Points on a hilly landscape, in no order, each with its height.
A ball rolls from a point to whichever of its 2 nearest points has the largest drop for the distance, and stops where none of them is lower. Distance is the straight distance between rows; heights are no part of it.
Nam: [131  85  63 177 181 153 120 106 132 194 133 152 119 127 122 162  79 133
 102 106 122 183  87  99 175 117 145 138  75  89]  h=57.8
tuno: [148 158 161 140 116 178 103 115 127 169  78 146 141 144 114 118 119 102
 125 103 122 141 125 113  89 144 111 104 215 127]  h=50.1
zin: [133 119 108  69 149 158  65 148 102 129 146 120 145 200 129 164 165  28
 119 130 148 154  80 111 157 124  90 137 100 147]  h=67.8
Venuv: [141 105 132 118 162 121  99  91 141  89 111 156 123 119  97 126 104 135
 118 132 189 140 179 133 115 138 135 163 147  87]  h=48.9
ren: [134 189 112  77  48 139  92 154 124 170 116 139 119 151  97 140 152  95
 129 100 171 186 145 138 119 124  97 139 174 193]  h=63.1
riza: [128 147 114 122 111  75 138  81 129 135 101 120 100 142 121 110  60  83
 120 187 130  98 123 131 169 153 151 108 134  82]  h=43.2
Lebof: [ 69  97 121 188 194 135 145 189 131 129 141 105 116  88 134 157 176 174
 135 156  99 121  88 129 105 135 155  94 120 185]  h=23.9
zuv: [163 147 148 189  77 111 124 139 128 148 113 122 198 143 138  82 140 169
 174 125 108  74 123 130 126 116 119 120 163 135]  h=52.2
zopob: [ 93 114 161 205 136 138 128  95 149 147 124 142 155  95 178 143 151 206
 149  85 140 121 166 147 119 127 147 153 178 154]  h=29.8
Rasi: [113  95 173 114 141 149 153 172 141 111 155  96 139 133 150 136 162 139
 189 152 129 110 132 162 110  94 114 133 113 143]  h=29.7
gatig: [135 107 124 128 140 154 118 178 102  73 148 113 155 147 121 114 145 134
 140 121  83 103 111 131 108 106 106 151 117 101]  h=37.1
Pozu: [143 101 104 172 131 103 127  56  90 189 115 107 171 138 165 137 110 137
 144 144  95 104  85 127 131  78  97 156 147 107]  h=64.4
luma: [159 154 186 150 138 144 133 163 140 101 107 128 152 129 106 113 202 132
 157 128 154 114 111 106  67 148 143 102 137 165]  h=39.0
gis: [149 103 131  96 140 164  97 162 109 165 124 117 189 195 143 143 164  85
 143 141 137 149  68  86 129 117 104 114  81 159]  h=69.7
malam: [207 116 136 128  92 117 140 150 123 143 140 130 142 132  81 127 147 141
  92  88  72  99 119  97  98 124 149 105 101 113]  h=42.6
piga: [116  97  83 121 159 115 112 108 127 103 133 138 134 108 131 110  45 163
 106 139 110  92 168 143 171 132 110 128 129  84]  h=68.4
tuvo: [141  83 170 162 119 115 154 170 150 135 139 121  95 123 116 125 158 153
 169 131 125 120 129 131 132 123 198  99  99  82]  h=17.9
Daveb: [132  98  48 116 174 129  98 148 123 142 132 137 162 142 107 119  48 128
  90 143  65  96 123 136 181 123  92 116 134 120]  h=71.0
bufak: [140 163 138 117 117 119 101 176 167 136 111 130 118 121  98 142 151 121
 149 116 168 150 118  98  83 137 137 138 124 145]  h=43.9
tevob: [131  66 126 116 115 121 152  84 122 151 145 122 160 150 188 137  82 137
 134 118  76 115 128 146 134  72 106 120 133 119]  h=69.9
Rudu: [134 119  96 113  98  71 106  40 120 104 103 135 113 142 139 111  54  80
 101 148 165 119 163 150 153 140 115 123 176  88]  h=35.8
pela: [ 79 104 109 139 161 124 112 115  96  60 157 125  79 105 137 167 119 121
  85 135 144 113 131 157 135 151 124 171 111 129]  h=27.0
Fegef: [167 101 131  83 127 114  96 190 123 155 146  84 154 138 125 153 168  85
 150 154 175 134  71 103 122 122 112 115  55 132]  h=71.8
retok: [136 116 115 186 101 105  94 153  97 165 153  94  75 117 114 184 142 111
 149 158 183 122  70 145 141 127 108 175 112 121]  h=8.9
lureg: [143 166 192 115  78 186 132 106 138 151 106 115 144 151 141 111 164 111
 165  89 163 168 140 115  81 138 106 125 191 131]  h=46.2
Kima: [128  98  57 208 141 174 123 133  73 180 162 145 130 163 113 127  78 106
  98 122  77 128  60 135 180 135 119 110 134 125]  h=75.4
Nukad: [136 190 116 196  69 107 106 182 110 123 122 129  89  64  97 120 165 169
 124 102 146 137 127 141 106 159 130 145 166 157]  h=81.6
pipos: [182 135 102 144 158 121  86 133 139 153  96 142 190 105  96 106  97 164
 140 108  91 108 136 111 122 101  93 166 145  89]  h=46.3
ribug: [125 127 158 127 101 107 138 126  93  51 173 111 105  94 145 127 192 139
 142 121 169 105 145 170 104 110 112 168 104 141]  h=20.4
Fal: [146 131  72 109 143 105 106 157 130 132 134 131 119 123  82 159 123 119
  52  99  78 114 100  86 119 148 148 113  82 121]  h=48.0
sis: [159 129 151 165  97  74 134 128  98 128 149  98  91 102 110 157 192 121
 135 157 184  86 106 145 114 133 139 143 101 146]  h=22.7
Zovop: [108  65 104 118 156 117 156  74 124 173 147 139 174 114 171 141 104 189
  93 104  58 118 153 125 127  77 111 112 134 160]  h=73.6
Pav: [130 138 139 180  98 175 140 121 132 178 100 128 142 134 149 108  94 147
 113  94  72 140 121 133 124 157 123  71 211 134]  h=52.5
Zem: [ 97 124 114  73 150  76 158 102 144 100 142 137 126 105 157 119  56 127
 123 158  72  82 149 143 158 113 130 126  72 114]  h=63.4
gume: [143 177 164 177  86 112 175 112 137 133 110 115 143 136 153  93 147 145
 143 120  93 110 127 134 122 144 156  93 177 124]  h=44.9
nufas: [122 112 124 129 145 134 141  96 105 129 144 105 105 100 116 170 137 135
  94 131 121 109 131 150  93 135 103 157 145 141]  h=21.2
gufu: [107 191 110 105 181 154 129  84 142  99  94 132 131 119 109 105 126 104
 124 106 108 128 141  91 113 150 128 153 155  73]  h=29.5
zutar: [142 139 119  91  88  91  96 128 124 144 131 137 162 171 134 156 121 101
  89 124 140 109 113 116 141 121 112 140  91 186]  h=50.4
lumal: [101  84 103 132 145 170 140 112 116 139 167 144 103 140 157 172  95 118
  78  93  90 156  99 122 154 122 137 133  85 126]  h=53.8
tumod: [126 164 100 187  72 143  96 170  90 132 143 103 117 123 122 117 147 141
 141 100 102 114  92 139 134 130  95 174 171 117]  h=83.6
Rigem: [126  96 176  80 109 154 154 119 138 104 137 106 149 167 171 111 116 108
 153 160 163 134 157 172 121 120 103  96 153 144]  h=37.0
Solen: [132 101  70 158 204 146  95  79 108 182  97 148 116 117  80 147  94 143
  70 123 125 163 111  92 169 146 117 119 124  90]  h=60.8
saz: [ 97 101 102 199 161 128 100 186 111 119 146 103  86 111 122 170 140 128
 136 162 148 123  58 141 122 148 139 131 122 144]  h=18.2
pip: [ 95 199  92  54  60 123  95 100 103 124 110 150 100 166 126 129 162  63
 128 129 191 199 146 154 156 132 126 135 156 179]  h=60.3
Nuku: [ 68 117 159 197 170 127 136 158 117  76 131 137 134 128 172 136 190 162
 135 133 102 116  98 127 119 143 181 120  92 165]  h=28.9
kabuz: [ 83 175 108  90 142 149 141  81 131  58 111 117 102 115 140  90 104  91
 132 117 127 146 170 137 106 149 108 140 195  84]  h=21.5
kozip: [146 146 137  96 123 107 136 209 166  81 120 141 115 134  81  97  91 126
 109 168 129 119 173 154 133 158 148  83 135 154]  h=46.9
deg: [125  43 115 121 204 134 129 154 154 139 130 145 118  92  89 140  98 174
 115 160 122 147 157 123 110 119 143  96 112 123]  h=30.7
lup: [134 141 185  79  85 172 154 100 133 121 131  92 175 160 190 104 169  97
 160 116 176 160 152 141  99 135  94 105 163 160]  h=42.0
vup: [139 137 128  84 128 132 160 110 116  61 167 111 116  93 126 144 168 131
 100  91 121 102 143 144  63 108  97 174 116 154]  h=12.9
kipes: [152 122 112 175 120  85  87 127 101 168 107 124 187 150 126 125 109 145
 157 178 137  68  99 128 155 113 100 156 133 135]  h=58.6
kofaf: [122 107 164  82  96 117 154 126 112 127 166 134  85 141 155 126  82  78
 155 132  81 118  86 141 179 107 127 131  63  86]  h=47.0
mabu: [ 89 129  48 179 160 146 104 159 118 150 136 139 151 135 129 126  76 148
  97 128  71  94  86 119 200 149 114 111 107 145]  h=73.1
Zek: [150  86 111 159 164 139  96 133 106  98 125 140 193 143 139 101 117 181
 146 113  80 107 126 122 133  90 111 166 122  74]  h=43.8
rige: [130 118 153 119 128 153 110 192 108 131 140  83 110 149 138 137 168  68
 183 192 207 139  82 130 141 157 120 112  99 142]  h=73.5
Zutod: [104  69 118 154 168 134 138 103 156 193 135 154 180 121 176 149 120 207
 139  98  80 145 140 105 140  71 143 151 104 138]  h=76.8
peba: [149 153  95  78  95 156  49 160 123 160 146 125 141 184  95 149 161  61
 131 112 155 173 120 117 144 113  71 148 164 151]  h=65.7
kebas: [151 185 115 147 159 123  97 130 157 112  94 162 158  79  84  91 130 154
 134  93 116 106 143  83 106 151 128 150 138  98]  h=37.6
Botir: [134 157 148  97  75 148 135 162  80 101 135  83  95 148 113  97 171  69
 160 177 196 144 127 157 135 156 106 120 145 132]  h=75.1
soga: [ 78 149  98 111 104 111 123  64 120  69 119 137  75 142 168 112  71  78
  90 120 141 160 164 156 162 159 130 114 181 103]  h=29.4
gotu: [131 129 187  82  71 122 182  85 151 130 149 110 135 127 200 114 169 134
 182  85 159 145 179 152 117  82 127 130 135 117]  h=38.8
Ketib: [126  67 138 135 202 130 146 140 125 174 118 147 111  77  52  98 113 161
 101 196 105 142 152  95 106 130 129  56 135 145]  h=35.9
bosed: [ 94 221 132  95 110  95 158 168 155  51 103 152 129 138 139  81 115 122
 118 157 136 141 162 154 150 149 148 118 134 177]  h=42.4
muk: [ 93 113  80 119 157 169 132 129 127 149 138 137 124 133 117 165 120 148
  41  80  64 153 103  84 144 153 143  85  78 151]  h=50.9
sezol: [130 120 148 114 107 119 139 152 158  70 143 149  94 101 125 115 120 169
 137 112 175 153 198 152 117 130 162 138 123 112]  h=45.0
zuto: [ 76 157 144 157 144 171 160 120 165 121 130 119 113  80 157 138 138 181
 141  92 116 142 153 123 122 157 144 136 146 123]  h=36.2
kaze: [106 144 122  68 123  65 127 124 123 111 154 127 109 106 138 146  84  92
 132 162 100  94 105 139 161 108 100 177  46 128]  h=57.1
Dami: [128  98 128 118 168 119 158 115 115 170 108 135  98 121  72 133 118 127
  68 186 108 133 128  97 101 153 153  67 127 177]  h=40.5
Seko: [142 146 156  83  62 141 166  84 155 150 136 114 128 150 170 123 129 119
 157  88 121 156 140 110 116  90 126 142 115  84]  h=28.1
mobaz: [164 178 149 117  74 120 144 149 104  81 120 118  90 109  80  86 182 112
 158 142 197 139 143 150 100 149 124 133 153 138]  h=77.1
nosi: [128  78 163 176 145  95 157  77 131 160 126 138 143  79 145 129 162 184
 159  88 140  86 180 161 113  92 147 141 181 126]  h=21.4
sura: [ 84 231 133 125 136 111 135 130 127  77  94 129 113 151 136 109 150  89
 124 161 150 116 124 122 128 173 145 140 145 176]  h=37.8
dup: [112 119 178 163 156 148 165 143 115 112 107 134 155 161 127 112 181 143
 126 164 107 125 116 120  97 140 169  72 142 189]  h=34.0
zapoz: [ 97 101 122 187 152 158 142 129 147 182 151 147 157 136 183 148 114 160
 179 117  91 141  88 120 156  78 134 166  99 122]  h=80.1
mil: [156 131 138 154 144 109  96  73 114 118  99 134 158 129 114 131 163 130
 142 129 195 116 124 108 107 127 122 179 134 113]  h=52.4
dif: [187 183 123 143  62  88 128 131 126 104 111 158  93  63  75  96 180 150
 150 110 200 130 136 138  91 130 132 152 146 165]  h=79.3
Vip: [164 121 161  40 109 152 164 109 126 134 138 100 137 169 129 132 145  70
 125 128 128 142 117 106 108 112 121 113  89  94]  h=8.5
mupu: [ 78 148 128 147 132 155 144 151 145  72 150 128  61  93 139 119 120 161
 117 108 142 159 166 148 157 172 169 124 122  94]  h=41.1
dip: [109 149 101  79 146 177 137 165 181 103 137 143 122 158 125  93  70 106
 144 111  79 151 150 111 153 129 137 126 134  78]  h=49.1
Zimad: [160 127 178 173  90  99 189 163 128 141 145 113  97 126 136 108 151 160
 140 117  91  99 155 170 162 122 181  75 152  91]  h=33.9
nir: [135 137 146  84 119  99 124 150 178 138 108 144 143 166 124 153 119 114
 111 147 162 129 131 104 118 137 156 114  80 180]  h=47.4
Zunal: [158 166 118 110  57  76 118  81 131 128 122 148 143 149 135 121 122 117
  75  92 156 122 144 128 130 131 127 142 132 170]  h=53.9
buki: [141  98 129 133 203 160 106 133 147 163 108 137 114  32  93 158 107 176
 115 123 137 133 163 139  89 130  85 121 135 111]  h=22.5
Mon: [114 178 103  81  65  76  84  73 136 121 108 174 127 180 141 123 102  78
  79 120 186 161 169 133 167 139 141 134 151 173]  h=57.2
pes: [122 143 134 108 137 160 159 173 186 133 116 138 115 120 106 110  77 150
 128 123  93 136 165 119 139 159 159  81 131 111]  h=43.4
kepof: [139 122 112 111 137  97 137  80 136 180 117 125 102 132 115 158  79 102
 110 163 124 122 108 108 154 122 150 143  92  95]  h=50.3
rolud: [180  75 146 143 151 121 142 145 117 136 128 119 118 125  78 127 163 140
 143 146 113 128 104 103 101 102 163 109  90  63]  h=31.8
Tase: [156  67 162 130 168 126 137 101 150 147 138 141 128  70 119 161 145 182
 152 102 149 125 181 148  84  84 125 154 142 106]  h=7.8
Dazu: [140 104 169  56 132 160 160 110 123 128 136 108 145 167 164 100 114  67
 184 155 123 141 108 120 152 100 112 116  79  61]  h=29.1
poz: [ 50 180 141 150 167 121 133 141 151  72 108 137 111 126 165 140 149 130
 130 145 132 124 108 112 125 168 173 146  89 161]  h=33.4

Where does a ball stop that starts at each point below?
Solen | kabuz
mabu | Vip
Nukad | retok
gis | retok
Venuv | Tase
Zunal | retok
kozip | retok
Zovop | tuvo
lumal | tuvo
zapoz | tuvo

Call two points neighbours if one is among the 2 nearest of the other. Go from one point of each pair to the other, from neighbour to neighbour, staying as low as possible. Name the highest point that can't be avoided.
tuvo / retok | Pav
pes / Rasi | dip
Vip / kabuz | pipos
retok / pes | kozip
retok / vup | sis
Vip / Rasi | lup
